A landscape with many valleys, sampled at points; each row gives a point and its height.
From any point a ball rolls to the lowest of the 2 points nearest to it. It stops when none of these is lower. Distance is the straight distance between rows; heights are no part of it.
fus: [  9  -2  -5   5  -6 -19   5  12  18   6 -10  -9   6  29   4   3  -5 -28
  -4  25]  h=5.47
zibi: [ 12  -5  -6  12  -8 -15  22  21  -3 -11  -7  17  10   8   0   1 -20 -11
  19  12]  h=6.47
furi: [ 11   3   5   3  -8 -35  -5  -9  -7  -4 -33  -2   1  12   6   4  -5   8
   2  -3]  h=7.59
fug: [-12  -5 -11 -15   2 -12   5  14  16  -5  -1 -32   1  31   4   4  -7 -26
 -11  26]  h=4.77
zor: [ 11  24  20  37 -20  16 -45 -14 -11  10 -16  14  19   3 -10 -10  21  -3
   2  12]  h=7.13
Dimo: [ 16  -2 -18  13  12 -12   8  -3  -7 -11   7  19 -25 -23  19  -3 -13  23
   1 -36]  h=3.01
Ped: [  8 -14  15   8 -24  32  14   5  -8  17   4  19   4  14 -18  12   0  -6
  36  25]  h=5.98
Ner: [ 10 -13  -3   2  10  -5  18   1   2 -32  -8  -3  -9  -9  16 -22   3   8
  10 -26]  h=3.59
tapep: [ 23   1  10  20  -8   0   4  -4  16  17 -27  14   6  16  10   1  14 -18
   7  21]  h=7.67
Zus: [ -3 -17  27   1 -19  42   3 -10 -16  11  -5  15   5   7 -15   1   5   1
  31  13]  h=5.40
lovi: [-17  19  21  13 -13  14 -25 -16  19  13  -2   8  28   7  -1   5  20   7
  -7  16]  h=6.89
bisum: [  6  -6  23  15 -10  14 -28 -22 -41  -1 -20   7  12  -4 -25 -15   0   7
  18  -2]  h=3.09
nopan: [-18  17  -4 -29  -2   0 -27 -15 -26  13  -3 -19 -19  -5  -3   5   5  32
 -24 -34]  h=1.49
mes: [ 19  -5  -6  20 -13 -14  20  17  14  -2  -7  12   3  21   1   4 -15 -27
  14  29]  h=6.12
dos: [ -3  19   6 -16 -19 -14 -22 -21 -19  20 -26 -18   0  18  -6   9  14  17
 -15 -10]  h=2.79
mutu: [-14  -1  18  15  14   4   0   6  28  14  20   3  37  -3  -9   8   0   3
 -11  33]  h=2.38
gozif: [  6 -13   6  -2  -3  -5   6   0 -23  -4  -6  19   4  -8 -11  -2 -20   6
  24   0]  h=6.81
pur: [ 33 -23 -22   8  27   8  20  20  -1 -29  27 -15 -28 -10  -8 -17 -17 -21
   4  -7]  h=3.20
gipel: [-22   5 -16 -38   1  -2   4  24   9   4  12 -39  -8  28  -7   5 -10 -21
  -9  12]  h=4.15
Goroz: [-17  12  -4 -13 -15 -19 -12  -2   2   1   3   7   3   4   5  20  -8  14
 -18   5]  h=5.68
val: [  2   9  -2  15   7   9  -9 -16 -13 -20   0  16  -6 -31  13 -10  12  21
  -7 -35]  h=5.01
Boka: [-14   9  -8 -40  -3  -7  -4   3 -21  11  -7 -24 -24   3   0   6   8  22
  -6 -33]  h=0.88
Vid: [-10  10   1 -34 -10 -18  -3 -11 -18  12 -23 -30 -11  17  -3   5  10  19
  -3 -22]  h=1.69
fefuv: [  4   5 -24  -3  13 -15  -9  -6   7   3  18   2 -35 -14  20  11  -5  13
 -22 -29]  h=4.51
Tozig: [  4   1  -4 -13 -10 -35  -1  -5   4  -2 -25 -16  -9  25   6   4  -1  -8
  -4  -2]  h=7.85
Lida: [ -5  31  20  24 -22   6 -52 -12   6  14   2   9  28   6  -8   0  21   7
  -5  16]  h=7.27
minum: [ -2  -8   5  13   2   8  31  27   6 -12  29   5  21  -4 -10  -2 -16  -6
   7  26]  h=1.31
vizo: [ -4   1  -5  10  -2  14   8   3  -9 -12  27  28   5 -30  -1   3 -18  19
   8  -4]  h=2.28
Zani: [-24   9   5 -31  -6   5  -3   2   9  28  -4 -23  -5  24  -3  10  10  -9
   1   9]  h=0.94
sebu: [  3  17  -9   8   3  -5 -22 -14 -23 -14   3   9  -8 -22  18  -4   2  32
 -19 -38]  h=4.88
taz: [ -1 -19  -6   5  -3  19  29  20  -3 -30   2   5   5   4   6 -12  -2 -12
  25   3]  h=4.71
gil: [-35  12  11 -21   4   8 -32 -11   0  14  16 -16   6  -4 -10   7   9  15
 -26  -1]  h=2.77
gurod: [-13  21   4  -2 -26 -17   4   2  13   2   1  10   4  18   7  16   1   2
  -5   8]  h=6.13
kuzub: [ 16   2  -9   5   9 -17  13  -5  -5 -26  -7   5 -18 -12  25 -15  -2  23
   0 -35]  h=3.27
gubed: [  3 -19 -13  -6  25 -22   7   2   9 -20  -8 -18   1   1   1 -14 -11 -18
 -11   5]  h=1.76
Resof: [-17   4 -20 -31  -2   8  14  21  21  -5  33 -25 -16   5  13   5   1 -10
 -25  -2]  h=2.78
Vud: [ 20 -26  -5   1  19   8  22   8  -2 -32   6  -9 -21 -15   0 -22  -2  -1
  24 -26]  h=3.97
Lonu: [  6  -4  14  16 -12  19  16  11   5  15   9  20  26  -1 -18  10  -5  -6
  19  31]  h=6.36
mabu: [ 21  -1  14  24  -4  33   2  -5  22  24 -27  21   7   9   6  -5  16 -16
  19  23]  h=8.42
furip: [-27  14 -16 -41   2  11   8  11  13   7  25 -24 -18   1   2  19   5   0
 -11 -12]  h=1.80
dek: [ -5  -6  -1   6  -5  13  26  20  -8  -8  29  22  14 -15 -13   9 -17   8
  16  13]  h=1.82
suko: [-13 -17  19   3   4  29  17   2   0  -3   1   4  19  -9  -8  -7   5  -4
  21   9]  h=5.72
nir: [-27  15  14 -12  -5   2 -42 -15   8  27   5  -6  17   6 -13   8   7   6
 -22  18]  h=3.67
gudip: [ -5  -1  14  18   7   8  26  26  21   2  23  -2  33  -4 -17  -3  -8  -3
  -1  41]  h=1.81
lif: [-15  12  20  19 -10  15 -23 -10  -1  -4  -3  16  30  -6  -2  -5  12  10
   3  -2]  h=6.53
tet: [ 11   3   7  10 -10 -29 -10 -12 -10  11 -23  20   6  10  -5   7 -12   1
  -1  12]  h=7.28
bipor: [-28  16   2 -28  -4   4 -40 -14 -19  12   4 -15  -7  -4 -15   6   5  18
 -24 -15]  h=2.05
Velu: [  5  12 -22  17   7  -2 -23 -17  -7   5  15  15 -29 -21  21   7   2  22
 -21 -42]  h=4.73
tove: [ 24  12  18  25 -12   6 -25 -16 -18  17 -28  23  14   0 -13  -3  11   0
  12   3]  h=6.39
Dafa: [-23  10  -8 -48   1   7   5   8  -8  10   6 -27 -18   5  -4   7   6   2
  -2 -25]  h=0.64
Seg: [ 28  17   7  14 -16  -8 -27 -25 -10  19 -38  13   4   9  -4   9  14   3
  -5   5]  h=5.33
Pap: [  7   0  22  31 -11  42  -8  -7  12  28 -12  18  19   4  -7  -4  21  -9
  26  20]  h=8.93
reti: [ 14   1 -28   9  13  -7  11   1  19 -10  24  -5 -33 -13  23   3   5  -6
 -18 -21]  h=4.24
fut: [-22   5  13  -1   9   2 -12  -2  28  18   7  -7  29   5  -3   3   9 -11
 -12  29]  h=3.00
tole: [ 23 -25  -8  12  27   1  11  -8  -4  -1  13   3 -33 -30  -1  -8  -7   2
  14 -31]  h=4.65
vekod: [  9  -9  18   9   5  -2 -12 -25 -29  -4 -30  -2  15 -15 -10 -19   8  11
  14 -14]  h=1.19
nobop: [  5 -17  -7  -4  -3 -13  25  12 -19 -19   1  10  -6  -2  -6  -7 -24   1
  27   0]  h=6.67
fifo: [  7  -3 -15   5   6  -5  14   6  -6 -15  16  23 -10 -22  15   1 -25  12
  10 -14]  h=2.67
zanom: [-7 -4 15 15 -7  7  7  0  4  3 -4 18 21 -2 -7  4 -1 -2 15 16]  h=6.11
Sego: [ 27 -15 -26  11  28  -9  16  20  10 -20  22 -11 -19 -12   2 -12 -18 -23
 -15   0]  h=2.87
Denuk: [  2  -6  -9   7   0   2  22  14   8 -38  -6   2   6   7  20 -15   3 -15
   7  -9]  h=4.19
nalel: [  0  -9  -7   3  24  -6  13  14   4  -5  20  10   4 -24  -4  -2 -16  -5
 -11   3]  h=5.12
begag: [-25   8   6 -14  -1   2  -2   0  27  24   5 -19  14  24   2  14  11 -11
  -9  29]  h=3.12
dis: [ -4   0 -16  -7  16 -18   8  10   9  -7  22   0  -7 -16   8   7 -13  -4
 -29   6]  h=5.27
duguz: [  6 -10 -21  -3  19 -16  14  20  13 -24  14 -21  -2   7   5 -14 -16 -24
 -20  12]  h=2.39
bipoz: [ -9   3 -19 -10   6   7  15  18  27 -19  20 -19  -8  -4  20  -3  11 -14
 -23  -4]  h=3.49
biko: [  0 -23  13   2   1  19  17   3  -5 -16 -15  -1   9  -1   6 -17   8  -9
  25   1]  h=5.26
gup: [  6 -10  30  13 -11  30 -14 -17 -28  19 -17  11  13   2 -19  -6   8  -3
  31  13]  h=4.48
Tesun: [ 13 -18 -15   8  26   7  10   2  -2  -7  19  10 -18 -33  -5  -3  -8  -5
  -5  -9]  h=4.94
Napum: [ 18 -28  -4  -6  17  20  18  -6 -16 -10  16   2 -34 -21  -7  -8   0   4
  19 -24]  h=4.33
nese: [ -2   1 -26  -9  12   0   6   6  23 -18  17 -17 -28  -1  24  -5  11 -10
 -22 -25]  h=3.94
didi: [  6 -13  12   4  16 -18  -6 -22 -12 -10 -37 -10   7 -12  -3 -16   5  14
  -2 -15]  h=2.21
mozad: [ 11 -12   4  11   7 -22   2  -5 -14   7 -13  15   9  -5 -18   2 -21  -3
   8  14]  h=6.99
rap: [  0 -14   4 -10  18 -19  -1 -11   4 -10 -19 -17   2   2  11 -12   9  -1
  -9  -7]  h=0.17
Tes: [-19  15 -16 -21  -3 -19   2   5  10   4  23  -3  -3  -3   8  16 -16  10
 -27   5]  h=5.45
fera: [-20   8  -6 -39  -9   2  10  21   3  17  -5 -31 -12  32  -7   5   3 -18
  13  -4]  h=3.14
rabus: [  8  24   5  -3 -22 -10 -35 -21 -11  29 -23   0  -4  19  -6  19  16  10
 -14   5]  h=3.98
Dibuk: [  8  14   4   7 -20 -10  -3  -4  13  14 -20  11   3  26  13  16  14  -7
   0  13]  h=6.88

Where does a ball stop that starts at each point below?
zor -> Dafa
Lonu -> vekod
nalel -> minum
furi -> Zani
fefuv -> Dafa
mes -> Zani
nir -> Dafa

Call two points neighbours if one is among the 2 nearest of the other. Go from one point of each pair to the other, from neighbour to neighbour, staying as low as possible. Name the highest point that can't be avoided.
rap, vekod -> didi
minum, vekod -> Vud
Zani, minum -> begag
